A landscape with many valleys, sampled at points; each row gives a point and its height.
A ball rolls from a point to whichever of its 2 nearest points has the largest drop for the distance, and stops where none of them is lower. Distance is the straight distance between rows; heights are no part of it.
<127> (h 367): [-0.49  0.73 -0.36 -1.59 -0.45  3.05 -1.45 -0.01  1.82 -2.54 -0.22 -2.59
  0.60  0.22 -1.76 -1.84  0.46  1.78 -0.49  1.19 -0.97 -0.48 -0.99  3.72
 -1.40]
<723> (h 282): [-1.73  2.44  0.72 -1.62 -0.79  2.21 -2.20 -0.98  4.07 -3.22 -0.03  0.82
  3.04 -0.14 -1.22  2.24 -0.06  1.96 -0.98  1.68  3.17 -1.81  1.51  2.76
  2.13]
<710> (h 227): [ 1.29  1.73 -1.32  3.28  0.87  4.80 -0.66 -0.32  0.66  0.10 -0.38 -1.72
  1.04  3.64  0.97  0.63  2.78  1.95 -2.04  1.61  1.40 -0.27  0.79  1.80
  2.11]
<98> (h 115): [ 0.41  0.12  2.93 -0.69  2.54 -0.29 -0.62  0.89  4.13 -2.09 -0.39 -2.43
 -0.39  1.75 -1.27  1.43 -2.57  3.66  1.27 -0.12  0.95 -3.14  1.10 -2.14
 -0.55]
<1091> (h 395): [-1.76  4.90  0.04 -2.14 -1.74  3.49  0.12 -1.74  3.71  1.57  0.34  0.60
  1.73 -0.57 -1.76 -1.63  2.46 -1.30 -0.86 -1.84  0.03 -0.16 -1.17  0.85
  1.29]
<159> (h 389): [ 1.34 -0.18 -0.24  2.37 -2.18  4.06 -2.70  1.66  2.39  0.10  0.26 -0.19
  2.51 -1.92  1.08 -4.01 -3.20 -0.20 -2.49  2.64 -1.98 -0.43  1.52 -2.72
 -0.02]
<291> (h 273): [-0.91  3.46 -2.73 -5.25 -0.55  1.24 -0.70  0.36  2.84  2.32  0.36  1.54
  1.56 -1.19 -0.48  0.09 -0.83  0.16  1.41 -0.24 -0.22 -0.33  0.46 -5.08
 -0.85]
<66> (h 769): [-0.54  1.73  1.07  0.14  0.71 -1.36  1.16 -0.30  3.39 -1.89 -0.29  2.04
  2.38 -4.30 -2.94 -3.31 -1.43 -0.35  2.03  0.19 -1.41 -1.44 -0.86  2.93
 -4.34]
<1163> (h 331): [-1.97 -1.19  2.44 -3.18 -0.37 -1.57 -2.19 -0.71 -0.99 -1.58 -3.29  2.39
 -1.50 -2.68  2.57 -2.02 -5.07  0.17  0.22  0.07  2.68  0.41  3.06 -0.49
 -0.98]
<1226> (h 420): [ 0.80 -1.83 -2.32  1.13  0.52 -1.51 -1.79  0.44 -3.25 -2.06  0.63  0.06
  4.60 -0.88 -0.05  2.24 -0.01 -0.56  0.07  3.07  0.77 -1.13 -0.21  0.63
 -0.48]
<303> (h 623): [ 1.76  2.17  1.59 -2.86 -0.24 -2.16 -1.59  0.84 -1.79  2.32  3.11  0.47
  0.22  0.24 -2.09 -0.34 -0.85  1.96 -3.82 -3.23 -0.83  1.82 -1.35  0.02
  2.02]
<1193> (h 735): [ 0.36  1.90 -2.34 -0.93 -0.56 -3.28  1.10 -0.99 -0.39 -1.88 -2.64  1.40
 -0.25 -2.69 -0.05 -2.15  1.92 -0.52  2.57 -0.84 -0.67  0.19  0.20  5.06
  1.60]
<55> (h 316): [-1.02 -1.56  1.09 -1.23 -1.03 -1.65 -1.10  0.21 -0.35  0.88 -1.72  2.96
 -1.48 -2.43  1.90 -2.47 -5.78 -2.01 -0.90 -2.02 -0.71  2.11  0.93 -2.62
 -1.32]
<642> (h 270): [-1.40 -3.03  0.19 -1.83 -2.99  0.01 -1.59  0.03 -1.20  2.16  0.68  1.14
 -2.05 -2.34  4.09 -2.12 -2.99 -2.52  1.10 -1.28 -2.39  3.45  1.62 -1.24
 -1.85]
<1190> (h 795): [ 1.18  0.50  2.45  0.90  0.52 -2.77 -1.30 -0.26 -0.53  0.39  0.52  2.24
  3.35  0.01 -3.42 -3.07  0.54 -0.80 -1.12  0.52 -1.73  2.11 -0.97  1.08
  1.50]
<829> (h 342): [-3.06  1.13  0.95 -1.57  0.70  2.36 -0.66 -3.78  1.73  0.53  1.49 -1.23
  1.73  0.11 -3.28  1.55  2.89  1.39  0.77  1.31  3.20 -0.67 -3.48 -0.52
 -4.49]
<510> (h 320): [ 0.22  1.84 -4.34  0.33 -2.30  1.09  1.14  1.03  2.40 -0.09 -2.55  2.67
  0.64  1.55  0.20 -0.32 -2.88 -1.06 -2.73  1.70 -1.06  1.25  1.13 -1.14
  2.18]
<1115> (h 705): [ 3.04 -2.89 -2.47  3.21  2.14 -5.61 -0.02 -0.24 -3.28 -0.19 -2.80  1.36
 -0.06  0.31  2.02 -0.95  1.25 -0.60  1.53  0.01 -1.69  1.88 -1.22 -1.15
  0.20]
<578> (h 782): [ 0.49  0.56  2.06  0.96  1.21 -1.91 -0.10 -1.48  1.05 -0.50  0.93  2.02
  2.84 -2.81 -4.00 -3.37  2.05 -0.99  2.24  0.01 -2.08  0.19 -1.94  1.54
 -1.87]
<958> (h 323): [-1.46  1.65  2.28  2.40 -1.47  1.82  1.46 -0.06  4.02  0.33 -0.65  2.46
  0.26 -0.05 -0.92  1.96  1.51 -1.88 -0.59  0.50  0.20 -0.58  0.98 -1.12
  1.98]
<664> (h 384): [-1.34 -2.20  3.04  1.34  0.06 -0.06 -0.85  0.22 -0.68  0.75  2.49  2.65
  2.28 -0.56 -0.09  2.23 -0.48 -1.29  0.58  3.09  0.16  0.48  2.13 -3.39
 -0.65]
<1182> (h 321): [-0.17  0.68 -6.19 -0.22 -0.78  2.01  0.36  1.26  0.22 -1.42 -0.02 -0.59
  2.13 -1.90 -1.20 -1.07 -2.04 -1.45 -1.31  0.92  0.62 -1.92 -1.92 -2.03
 -0.81]
<1046> (h 334): [ 0.12 -0.40  2.24  0.98  2.19  2.22 -1.00 -0.19  1.11 -2.90  0.27 -3.44
  0.22  2.35 -1.06  0.16  1.52  2.03  0.53  1.32  1.48 -1.79  0.76  3.37
  0.01]
<861> (h 181): [ 1.70 -1.88  3.38  1.19  2.14 -0.29 -1.13  0.77  2.71  0.08  0.12 -1.68
 -2.04  2.09  0.45  0.33 -2.79  3.61  0.08 -2.04 -0.77  0.00  0.72 -2.55
 -0.96]
<889> (h 465): [ 2.60 -0.30 -1.80 -4.12  1.22  1.11 -1.93  0.65  0.77  1.42  3.02 -1.14
 -0.14 -1.06  0.34 -2.03  0.33  3.14  1.05 -1.88 -0.53  0.14 -2.93 -1.77
 -1.43]
<370> (h 525): [ 1.87 -4.44  1.20  3.00  1.19  2.69 -2.36  1.01  1.08 -0.36  1.28 -1.29
 -0.02 -1.22  3.68 -1.62  1.15  1.87  3.49  2.24 -0.79 -0.17  1.40 -1.37
 -1.33]
<1143> (h 528): [ 0.95 -4.48  0.59  0.44  0.62  2.21 -1.82  1.03 -1.82  0.00  1.84 -3.29
  0.09  1.45  2.10 -1.23 -1.14  1.20  0.55  2.96 -1.41 -0.23  0.97 -1.93
 -1.97]
<895> (h 499): [ 0.95  1.39 -0.02  3.10  1.04  2.71  1.85  0.42  1.05  1.93  1.52  1.41
  1.35 -1.68 -1.79 -1.02  2.45 -1.97 -0.18 -0.96  0.16 -1.10 -1.01 -4.43
 -0.31]
<293> (h 504): [-4.09  0.32  0.16 -5.05 -1.95  2.09 -0.71 -0.84 -0.92  0.98  1.35 -1.20
 -0.61 -1.99  0.72 -0.10  0.64 -2.97  0.97  0.97  1.75 -0.97  0.89 -0.07
 -1.60]
<463> (h 562): [-1.43  0.42  2.13 -0.16 -0.71 -3.71  1.06 -0.47  3.39 -2.60 -2.09  2.45
 -1.03  0.95 -1.35  2.00 -0.11 -0.19  2.16  0.57 -0.42  0.23  1.89  3.02
  2.10]
<681> (h 310): [ 1.36  3.44 -3.52 -1.55 -1.25  1.41  0.00  1.04  2.63  1.35 -0.43  3.05
  0.17 -0.75  0.15 -0.89 -1.73  0.38 -0.73 -0.13 -0.59  0.25  1.84 -3.66
  1.52]
<636> (h 272): [-0.81  0.72  0.27  1.67 -3.21  3.14  1.42  2.04  5.39 -0.19  1.02 -0.01
 -1.47 -1.63  0.17  2.92  0.26 -1.57 -1.03 -2.14 -2.15 -1.31 -0.04 -0.41
  0.88]
<742> (h 378): [ 0.43 -1.23  3.05 -1.63 -0.41 -1.15 -3.11  0.79 -2.26  2.61  3.72  1.33
 -0.06 -2.52  2.48  1.83 -0.42  1.05 -1.08 -3.66  0.32  2.41  0.27 -1.10
  0.58]
<966> (h 289): [-0.23 -0.68  3.36 -1.45  3.33 -4.48  2.11  0.21 -1.99  2.22  2.10 -0.54
 -0.19  1.25 -1.67  3.69  0.94  1.07  1.38 -2.19  1.63 -1.15 -1.53 -2.31
 -0.54]
<640> (h 63): [-0.13  0.97 -0.22  1.39 -3.23  2.94  1.39  0.36  0.33  1.47  1.57 -2.31
 -2.52 -2.40  1.84 -2.03  1.37 -2.98 -0.76 -3.68 -2.79 -0.17 -0.24  1.57
  1.70]
<703> (h 477): [ 1.15  1.30 -0.19  0.09  0.81 -0.37  1.35  0.73 -2.36  3.01  1.17  2.82
  0.83  0.17 -1.54 -0.21 -0.41 -1.22 -1.44 -0.15  0.31  0.73 -0.11 -4.85
 -0.54]
<676> (h 236): [ 1.83 -0.27  3.67  0.92  1.49  1.17  0.48  0.56  0.26  2.90  0.32 -1.78
 -2.19  3.43 -0.26  0.42  0.41  1.54 -0.44 -0.72 -2.10  0.43  0.79 -2.72
 -1.53]
<299> (h 228): [ 0.12 -0.21 -1.33 -1.12  0.61 -0.88  0.54  0.98 -0.56 -1.93 -2.28 -1.18
 -2.47  2.74  0.21 -1.61 -1.54  1.40  0.34  2.29  0.43 -0.15  1.16 -0.42
 -0.50]
<338> (h 411): [ 1.06  1.52  2.83 -0.52 -0.71  0.28 -0.54  1.29 -1.89  5.45  2.21  0.54
 -1.60 -0.44  1.31  3.92  0.88  1.75 -0.70 -3.51 -0.29  0.39  1.53 -1.50
  1.49]
<689> (h 241): [ 2.14 -0.37  2.39 -2.31  3.96 -4.46 -0.85 -0.37 -0.93 -0.22  2.02 -0.11
  0.37 -0.39 -1.22  3.01  0.00  2.97  1.39 -3.32  2.39 -1.28 -0.89  1.46
  0.51]
<922> (h 274): [-2.49  1.30  4.99  0.93  0.06 -0.15  2.28 -1.05 -0.48  0.23 -1.77  0.38
 -0.02 -0.61 -2.86 -1.62  0.47 -2.29 -1.58  0.31  2.36 -1.81  0.37 -0.10
  0.24]
<945> (h 424): [-2.24  0.69 -5.25 -1.51 -1.85  2.86 -1.77 -2.80 -3.09  1.32 -0.30 -2.16
  2.49  0.68  0.86 -1.44  0.51 -1.06 -2.66  2.69  1.02  1.22 -2.55  0.81
 -1.91]
<1228> (h 351): [-0.70 -3.85  0.30  1.75 -2.64  0.34 -1.12  1.16  1.51 -0.33  2.71  2.29
  1.41 -2.33  0.82  1.39 -1.52 -2.32  1.68  2.29 -3.11  1.38  1.33 -2.01
 -0.71]
<34> (h 663): [ 1.88 -0.17 -1.64 -0.97 -0.80 -3.96 -0.89  0.65 -4.77  2.05  2.15 -0.49
  1.18  0.29 -0.91 -1.68  0.75 -1.20 -1.90 -1.25 -3.81  3.45 -2.80  1.51
  1.55]
<802> (h 242): [-1.82  1.43 -2.92 -1.45 -1.42  2.89 -3.15 -1.70  1.95 -2.79 -1.81  1.04
  3.56  1.68  0.42  0.60 -0.52  1.99 -1.06  4.76  3.08  0.62  1.77  2.88
  1.81]
<122> (h 534): [-0.92 -1.24  1.48 -2.51  0.16 -2.40 -1.41 -0.34 -0.60 -1.40  0.03  0.45
 -2.53 -1.80  2.12  2.04  0.51  2.09  3.11 -1.30  2.38 -0.21  2.24  2.77
  0.71]
<584> (h 553): [ 1.03  1.31 -4.97 -0.04  1.70  1.34  1.94 -0.80 -2.95  1.09  0.64  1.91
  1.44  2.66  1.04  2.83  3.35  0.74 -0.59  1.40  2.63  0.26 -0.67 -1.05
  1.70]
<1016> (h 339): [-0.77 -0.29  2.33 -1.40 -1.72 -0.62 -2.26  0.48 -0.86  0.33  1.64  0.53
 -1.67 -4.86  1.60  0.09 -2.30  0.02 -1.30 -3.82  0.96  0.01  0.44  1.80
  0.77]
<791> (h 304): [-0.66  1.63  2.92  2.07  1.95  1.64  0.50 -1.83  1.61 -1.57 -1.56 -2.55
 -1.81  5.38 -0.16  1.22  2.91  1.09  0.02  0.31  2.01 -0.11  1.56  3.32
  1.81]
<395> (h 237): [-0.28  3.29 -2.24 -3.61  1.25  1.53  0.99 -0.65  1.95  0.43  0.09  0.50
  0.60 -0.37 -1.28 -0.14  2.77  0.75  1.47 -0.51  2.64 -1.65 -1.62 -3.26
 -0.89]
<721> (h 450): [ 0.68 -2.52  0.76  3.51  2.39 -0.72 -2.04 -1.02 -3.06 -1.86  0.06 -0.53
  6.18  0.47 -1.58  0.23  1.93 -0.31  0.41  4.39  0.59 -1.81 -0.48  0.01
 -2.60]
<238> (h 313): [-0.27 -3.53 -1.58 -0.90 -1.51 -0.60 -1.18  1.06  1.16  0.24  1.09  0.82
 -1.95 -0.57  2.77 -0.07 -1.18 -0.67  3.43  1.13 -3.42  2.84  0.81 -2.20
 -1.99]
<1232> (h 196): [-3.01 -1.26 -0.02  0.78 -3.03  1.73 -2.39 -1.26  1.02 -2.30 -2.99  1.21
  3.07  1.53  1.97  1.02 -1.01 -1.73 -0.04  5.62  1.67  0.69  2.76  4.10
  2.03]
<47> (h 338): [ 0.16 -1.26  2.20 -0.47  2.72 -5.17  3.21 -0.26 -2.07 -0.29 -0.28 -0.93
 -2.27  3.07 -3.29  0.66  0.30  0.15  0.85 -1.64 -0.38  0.31 -2.18  0.34
 -1.03]
<525> (h 359): [ 0.16  4.03  2.63 -0.51 -1.77  1.83 -0.48 -0.58  5.50  2.31 -0.56  2.57
  0.42 -0.79 -0.78 -0.95  2.44 -0.59  1.19 -1.82 -1.61  0.52  0.73 -0.28
  2.63]
<32> (h 555): [ 1.98 -0.28 -0.60  0.82  0.19 -2.18  1.39  0.68  0.98 -1.81  1.27 -1.21
 -1.62  0.86 -0.40  2.46  2.53  1.11  0.93 -2.64 -1.39  0.06 -1.32  5.67
  3.28]
<161> (h 187): [-2.22  0.15  0.06  0.11 -3.86  3.85  0.87  0.36  4.13  0.69  1.01 -1.95
 -1.68 -0.95  0.02 -0.68  0.64 -3.55 -0.13 -2.31 -3.74 -0.03 -1.14  0.78
 -1.27]
<964> (h 520): [ 0.48 -1.12  1.09  3.59  0.76 -2.57  4.42  0.44  2.76 -2.37 -1.50  0.15
 -2.73  2.02 -1.39  2.05  1.58 -0.61  2.20 -1.08 -2.04 -0.02 -0.81  0.04
  0.75]
<1248> (h 149): [-2.02  0.08  0.71  0.69 -1.44  1.75 -1.54 -0.71  0.82 -1.12 -0.87  0.50
  0.06  3.99  3.02  3.21 -1.10 -0.81 -0.30  4.10  1.21  1.39  5.31  2.62
  2.20]
<898> (h 470): [-2.91  2.13 -0.40 -3.72 -0.12  1.06  0.97 -2.54 -4.09  3.13 -0.63  1.94
  1.37  2.16 -0.79 -1.29  0.07 -2.81 -1.91  2.61  2.36  2.10 -0.37 -2.48
 -1.48]
<982> (h 495): [-1.05 -0.81  1.06  3.06 -1.71 -1.00  4.87 -0.60  1.28 -1.64 -2.95 -0.80
 -3.84 -0.78 -0.16 -1.21  0.89 -3.74  2.19 -1.38 -3.46  0.60 -0.53  0.71
  0.12]
<856> (h 151): [-0.22  1.10  1.64  1.66 -2.45  2.18  0.65  0.91 -1.01  2.18 -0.13  0.60
 -2.71 -1.08  2.79  0.44 -0.01 -0.97 -1.39 -0.57  0.49  0.28  3.78 -0.24
  2.39]
<60> (h 541): [-0.11  1.22  0.78  0.49  1.21 -3.35  3.24 -0.28  1.93 -2.79 -1.87  0.53
 -2.84  1.15 -1.16  3.31  1.20  0.88  2.25 -2.02  1.47 -1.60  0.84  1.86
  2.42]
<171> (h 386): [ 1.29 -0.89  0.84  2.50  1.96 -1.77 -1.71  0.60 -1.84 -2.06 -0.05  0.80
  1.70 -0.97  0.36 -0.33 -4.48  1.62 -1.54  0.44  2.39 -1.02  2.59 -1.60
  1.98]
<920> (h 513): [ 3.38 -0.10 -0.88  0.34  2.14 -5.01  1.20  0.75 -0.10 -1.48  0.09 -0.32
 -1.65  2.63 -1.55  0.64 -0.66  2.23 -0.49 -3.68 -1.82  1.79 -2.35  3.05
  2.15]
<520> (h 315): [-3.10  0.88  1.42 -1.32 -0.52  1.78 -1.02 -2.03  2.37 -0.78  0.00  0.57
  2.25  0.96 -1.65  3.20  1.54  0.92 -0.40  1.73  2.50 -0.27 -0.43  0.47
 -0.94]
<756> (h 458): [ 1.58 -0.04 -0.52  1.18 -1.12 -3.57  1.90  0.42  0.97 -0.93 -1.23  0.26
 -3.16 -0.59 -0.68 -0.45 -1.85 -0.42 -0.90 -3.83 -3.36  2.12 -1.75  2.41
  1.87]
<189> (h 357): [ 0.45 -0.07 -3.97  0.54 -1.74  3.56 -2.21  1.75 -0.53 -0.29 -0.94 -2.87
  2.64 -1.59  1.02 -3.44 -2.01 -1.65 -3.09  2.20 -0.54 -1.51 -0.25 -1.74
 -0.82]
<645> (h 277): [ 1.17  1.29 -6.77  0.80 -0.48  1.04  1.29  0.97  0.54 -1.23 -2.62  0.05
  0.70  1.74  0.48 -0.51 -0.21 -1.26 -1.55  1.36 -1.85  0.63 -1.76 -1.72
  0.07]
<745> (h 434): [-2.17  2.46 -1.75 -3.09 -1.97  0.45  1.09 -1.41  3.51 -0.06 -0.52  1.80
  1.39 -0.01 -2.36 -2.04 -0.01 -2.88  0.95 -0.95 -1.49  0.36 -1.86  0.92
 -0.26]
<795> (h 271): [ 1.02 -0.34 -0.30  2.79  2.03 -2.38  1.62  0.12 -1.50 -2.26 -2.99 -1.31
 -0.62  2.22 -0.91 -1.64  1.08 -0.14  0.30  1.11 -0.60 -0.36  0.11  1.48
  0.79]
<481> (h 488): [-3.85  2.03  1.59 -4.61 -3.14  1.72  0.47 -1.18 -1.57  4.16  0.05  1.09
  1.03 -0.06  0.63  0.32 -0.94 -3.27 -1.44  0.40  2.08 -0.45  0.84 -1.88
 -0.81]
<1212> (h 243): [ 2.76 -2.78 -1.51  3.58  0.29  0.07 -0.69  1.67 -1.40 -1.28 -1.31 -2.71
 -1.26 -3.82  2.81 -0.93 -1.72  1.22 -1.24 -1.76  0.97 -2.49 -0.73  2.18
 -0.01]
<606> (h 317): [-1.12 -1.60  2.41  2.19 -0.77  0.28  1.36 -0.29  1.61  2.17  2.07  0.82
  0.28  3.62 -1.14  5.51  0.26 -1.35 -1.73  0.04 -3.01  2.35 -0.87 -1.28
 -1.54]
<344> (h 314): [-1.57  1.34  1.46  0.74  0.19 -1.75  3.58 -0.93 -2.69 -1.02 -3.60  0.54
 -2.76 -0.40 -0.16 -1.25 -0.85 -1.94 -0.98 -0.18  3.30 -1.70  2.07 -0.38
  1.68]
<749> (h 391): [-0.82 -1.79 -2.32 -0.06  0.61  2.23 -1.66 -0.59 -2.68 -2.09  2.81 -1.12
  4.87 -1.11 -1.16  2.98 -0.97  0.56 -1.90  2.39  2.50 -2.26 -2.46  1.17
 -2.88]
<846> (h 599): [ 3.41  3.62 -0.35 -0.71  1.28 -1.82  0.14  0.39 -0.13  2.03  0.11  1.37
 -1.78  1.78 -0.80 -2.57  0.42  3.01 -1.79 -3.31 -1.16  2.31 -1.55 -0.36
  2.92]
<965> (h 686): [ 3.42 -2.29 -1.88  1.27  0.53 -6.68 -0.63  0.32 -4.89  0.11 -1.69 -0.68
  0.39  0.05 -0.32 -0.77 -0.17 -0.80 -1.24 -1.98 -3.16  2.15 -2.89  1.77
  0.13]
<581> (h 565): [ 1.62  1.99 -3.27  0.09 -0.02  0.61  1.49  0.67 -1.98  1.41 -0.35  3.13
 -0.72  1.64  1.53  2.16  1.09  0.18  0.13  0.99  0.48  1.18  2.83 -1.74
  2.73]
<286> (h 349): [ 0.03  0.81  1.15  0.17  1.73 -1.80  1.10  1.03 -1.31 -1.72 -1.87 -0.79
 -1.75 -0.40 -1.30 -0.54 -3.41  1.70 -1.95 -0.98  4.42 -3.14  1.90 -0.61
  1.10]
<1186> (h 419): [ 1.39 -1.68 -0.73  1.01  0.98 -1.29 -0.64  1.94 -1.67 -1.31  1.64 -0.02
  2.25 -0.63 -1.30 -0.39 -4.53  0.80 -2.58  0.90 -0.22 -0.89 -0.42 -3.06
 -0.45]
<994> (h 397): [-2.35  0.63 -2.36 -2.17 -1.60  4.11 -0.83 -0.48 -0.85 -0.18 -0.99 -3.99
 -0.89  1.17  1.03 -2.93  1.18 -1.10 -1.13  1.30 -0.58  0.54 -0.91  1.99
 -1.47]
<609> (h 176): [ 2.23 -1.22 -2.93  1.54 -1.41  1.84  0.38  1.85 -0.61  0.90  0.86 -3.11
 -2.68 -1.92  3.41 -1.31  0.16  0.45 -1.02 -1.82 -1.30 -0.99 -1.10  0.97
  1.72]
<540> (h 191): [-0.60 -0.20 -1.91  1.59  0.80  4.37 -0.71  0.23  0.53 -0.71  0.09 -1.40
 -0.20  3.82  2.83  3.35  0.17  1.29 -0.35  3.02  2.19 -0.79  3.18  0.45
  0.26]
<371> (h 519): [-1.54 -1.32  0.38 -4.48 -0.24  0.34 -1.81 -0.30 -2.26  0.49  1.76 -0.63
 -1.86 -2.77  2.58 -0.11  1.78  0.60  3.62  0.24  2.25 -0.36  1.28  0.09
 -1.35]
<496> (h 579): [ 3.22  0.83 -1.54  1.22  1.59 -1.06 -0.92  0.88 -0.76  1.11  0.49  1.82
 -1.24  1.55  2.41  0.53 -0.36  3.26 -0.54 -1.75  0.22  1.84  1.46  0.06
  3.30]
<562> (h 301): [-0.31 -0.29  1.34 -3.69 -0.38 -1.18 -3.33 -0.41  1.05 -2.31 -1.44  0.40
 -1.26 -0.33  1.75 -1.43 -4.54  3.45  0.77  0.10  0.51  0.89  2.11  0.60
  0.01]
<597> (h 489): [ 1.42 -1.90 -3.89 -3.79  1.08  1.01 -0.74  0.30 -0.95  1.01  2.37 -2.63
 -0.75 -2.24  0.47 -3.43  0.48  0.07  3.18 -1.44 -1.60 -0.64 -3.21  0.23
 -3.50]
<7> (h 168): [-1.14  2.64  2.72 -2.43  2.39 -1.62 -0.54  0.52  3.83  0.14 -2.37 -0.61
  0.26 -1.42 -1.79  0.28 -1.41  3.82  1.83 -1.37  1.84 -2.03 -0.62 -3.79
 -0.54]
<128> (h 644): [ 1.09  0.79  1.11 -0.17 -0.82  0.36 -0.45  0.67 -3.40  2.72  3.22 -1.06
  0.61  1.89 -0.88 -0.69  2.04 -0.38 -3.22 -1.18 -2.38  2.93 -1.75  1.71
  1.54]
<177> (h 264): [ 0.94 -1.76 -1.37 -3.72  1.42 -1.60 -1.54  0.50  0.22 -2.57 -1.10 -2.45
 -2.21  3.99  1.61  0.12 -4.47  3.00  1.98  1.65 -0.13  0.64  2.16  0.48
 -0.32]
<80> (h 551): [-0.65  0.34  1.88 -1.79  0.25 -0.72  0.51 -0.44  0.65 -1.85 -0.42 -1.24
 -2.63 -0.83 -0.55  0.31  3.46  1.30  3.39 -0.92  0.79 -1.43  0.46  4.59
 -0.82]
<1176> (h 295): [-0.02 -1.72  1.48  2.03 -1.20 -0.14 -2.36  1.21 -0.88 -1.78 -0.47  0.04
 -0.13 -4.87  1.67 -1.00 -3.09  0.67 -1.39 -0.68  0.50 -0.81  1.60  2.66
  0.04]
<381> (h 215): [ 0.15 -0.54 -0.88  0.15 -2.62  1.81 -0.63  1.14 -1.62  3.55  1.21  0.56
 -3.66 -2.41  4.28  0.10 -2.27 -1.53  0.01 -2.28 -0.86  1.12  2.61 -2.77
 -0.78]
<809> (h 88): [-1.57 -0.31  0.14  1.56 -1.77  0.86  0.26  1.07 -2.47 -0.52 -0.38 -0.30
 -0.90  0.83  2.79  2.19 -1.15 -1.45 -2.29  1.71  1.94 -0.42  3.98  1.98
  3.01]
<488> (h 366): [-1.11 -2.05 -1.76  0.37  1.84  2.46 -0.49 -3.16 -0.61 -0.61  2.77 -1.69
  2.50  0.97 -2.30  2.19  0.92  2.39 -0.09  2.23  3.82 -1.45 -3.79 -0.20
 -4.40]
<316> (h 278): [-0.99 -0.46  3.65  0.90 -0.06  2.07  0.99 -0.24 -1.14  3.77  0.56 -0.64
 -1.79  5.02  0.44  5.14  1.14 -0.48  0.41  0.15 -2.16  1.22  1.79 -1.44
 -2.09]
<27> (h 394): [ 0.25 -1.37  3.82  1.58  0.49 -4.12  1.90  0.00 -0.50 -0.65 -0.61 -1.10
 -2.69  1.60 -2.66 -0.99 -0.61 -0.47 -0.98 -2.28 -3.27  1.76 -1.66  2.72
 -0.66]
<361> (h 571): [ 1.77 -0.80  0.08 -0.33  0.68 -1.02  1.54  0.17  3.19 -1.33  0.48 -1.61
 -3.43 -0.72  0.00  0.70  2.87  1.88  3.19 -3.20 -1.53 -0.95 -1.97  2.95
 -0.06]
<258> (h 469): [-2.58  0.30  0.77 -0.47 -0.87  0.21  2.83 -1.84  1.92 -0.77 -1.82 -0.16
 -1.46  0.16 -1.63 -1.86  1.66 -3.59  2.19 -0.44 -2.21  0.38 -1.03  0.86
 -1.91]
<650> (h 352): [-2.08 -3.04  2.77  2.73  0.10 -1.88  1.66 -0.94  1.04  0.03  0.23  1.93
  0.44  3.98 -1.77  2.82  0.59 -2.56  0.79  2.66 -2.59  2.97 -0.26 -1.20
 -2.09]
<92> (h 482): [ 3.48 -3.44  0.86  4.77  2.04 -0.85 -2.77  0.53 -3.00  0.16  0.23 -1.73
  3.54 -0.61  0.56 -1.81  1.94  0.23  0.18  2.33 -0.65 -1.88 -0.01 -1.47
 -0.95]
<59> (h 451): [-4.12  0.94 -1.94 -1.55 -1.68  0.75  1.09 -3.73 -3.15  1.78 -1.96  0.29
  2.23  0.72 -1.17 -1.94 -0.79 -3.08 -2.47  2.12  3.05  0.83 -2.15  1.26
 -1.42]
<1028> (h 439): [ 1.27  1.75  0.32 -3.04  0.11 -0.09  0.12  0.59  0.46  3.29  1.90 -0.91
 -1.83 -1.13  1.29  0.80  2.64  1.98  1.30 -3.52  0.08 -0.40 -1.29 -1.21
  0.71]
<976> (h 452): [ 1.10 -1.15 -1.66 -0.26 -0.94  0.04  0.07  1.95 -2.26  2.10  2.72  0.05
  0.17 -1.47 -0.12 -0.57 -2.99 -1.24 -2.83 -1.22 -0.73  0.69 -0.76 -3.03
 -0.59]
<1239> (h 265): [-1.18  2.71 -0.71  1.85  0.45  1.70  1.23 -2.56 -0.53 -0.46 -2.14  0.75
  0.45  3.37 -0.46  1.10  3.24  0.52 -1.45  1.33  2.47  0.95  0.13  1.94
  2.29]
<1045> (h 752): [ 0.23  3.18 -1.96 -0.11  0.51 -3.81  3.01  0.11  1.56 -3.11 -2.69  2.01
  0.22 -3.93 -1.04 -2.31 -0.56 -0.01  2.31 -0.95 -1.00 -1.58 -0.67  4.35
 -2.46]
<1127> (h 204): [-0.65  1.64  0.28 -2.34  2.87 -0.98  1.39  0.81  1.48  0.75 -1.05  0.94
  0.41  0.92 -0.63  3.01  1.25  2.26  2.39  0.70  2.69 -2.22  0.30 -4.94
 -0.47]
<6> (h 719): [ 1.45  0.32 -2.77  1.26  1.01 -3.71  0.42 -0.90 -3.13 -0.65 -2.97  1.42
 -1.20 -2.95  1.60 -2.55  0.61 -1.01  1.37 -2.38 -0.14  0.79 -1.34  0.82
  0.95]
<1170> (h 509): [ 1.78 -3.47 -0.16  4.90  1.68  3.64 -1.10  0.86  0.57  0.27  1.69 -1.55
  2.78 -0.78  1.11 -0.31  3.81  0.28  1.26  2.93 -0.08 -1.99 -0.26 -1.59
 -0.93]
<695> (h 312): [-0.56  1.12  0.71  1.88  1.83 -1.00  1.78 -1.12 -2.75 -0.57 -2.63  0.10
  1.22  0.95 -2.84 -2.77  2.07 -1.94 -1.00  1.08  0.88 -0.48 -1.92 -0.20
 -0.30]
<961> (h 537): [ 2.27  1.05 -3.51  1.77  1.66  0.50  2.74  1.04 -0.92  0.15  1.77  0.82
  0.71 -0.89 -0.24  1.55  2.72  0.10 -0.60 -1.18  2.38 -1.97 -1.79 -1.54
  2.89]
<1181> (h 518): [ 1.90 -0.12 -0.66  2.82  0.85  2.02  0.51  1.55  1.79 -0.41  2.21 -0.55
  0.16 -2.99 -0.67 -0.48  2.01  0.57 -0.28 -1.30  0.69 -2.58 -2.10 -0.94
  0.87]
<1112> (h 381): [-2.38 -3.11  5.35  0.70 -1.27 -1.81  0.57 -0.78 -1.21  1.54  0.89  2.46
  1.61  1.98 -1.05  0.93 -0.92 -3.33  0.23  3.12 -1.21  1.95  1.57 -1.30
 -0.89]
<867> (h 511): [ 1.09 -3.31 -2.31 -0.88  0.24  0.99 -1.15  1.33 -1.59 -1.57  0.03 -3.31
 -0.28 -1.22  0.93 -2.27 -0.87  0.71  1.78  2.18 -1.29 -1.59 -1.38  1.17
 -3.34]

For each start below, name the point where the ball stops.
<1115> => <922>
<867> => <640>
<584> => <922>
<60> => <640>
<1226> => <809>
<463> => <640>
<361> => <809>
<994> => <809>

Call two points neighbours if one is among the 2 nearest of the other. Go from one point of each pair to the other, from neighbour to neighbour, staying as low as possible. Name the highest point that can't be avoided.
<640> / <645> => <1143>
<689> / <640> => <122>
<98> / <645> => <510>
<98> / <922> => <664>
<922> / <809> => <1163>
<922> / <299> => <695>
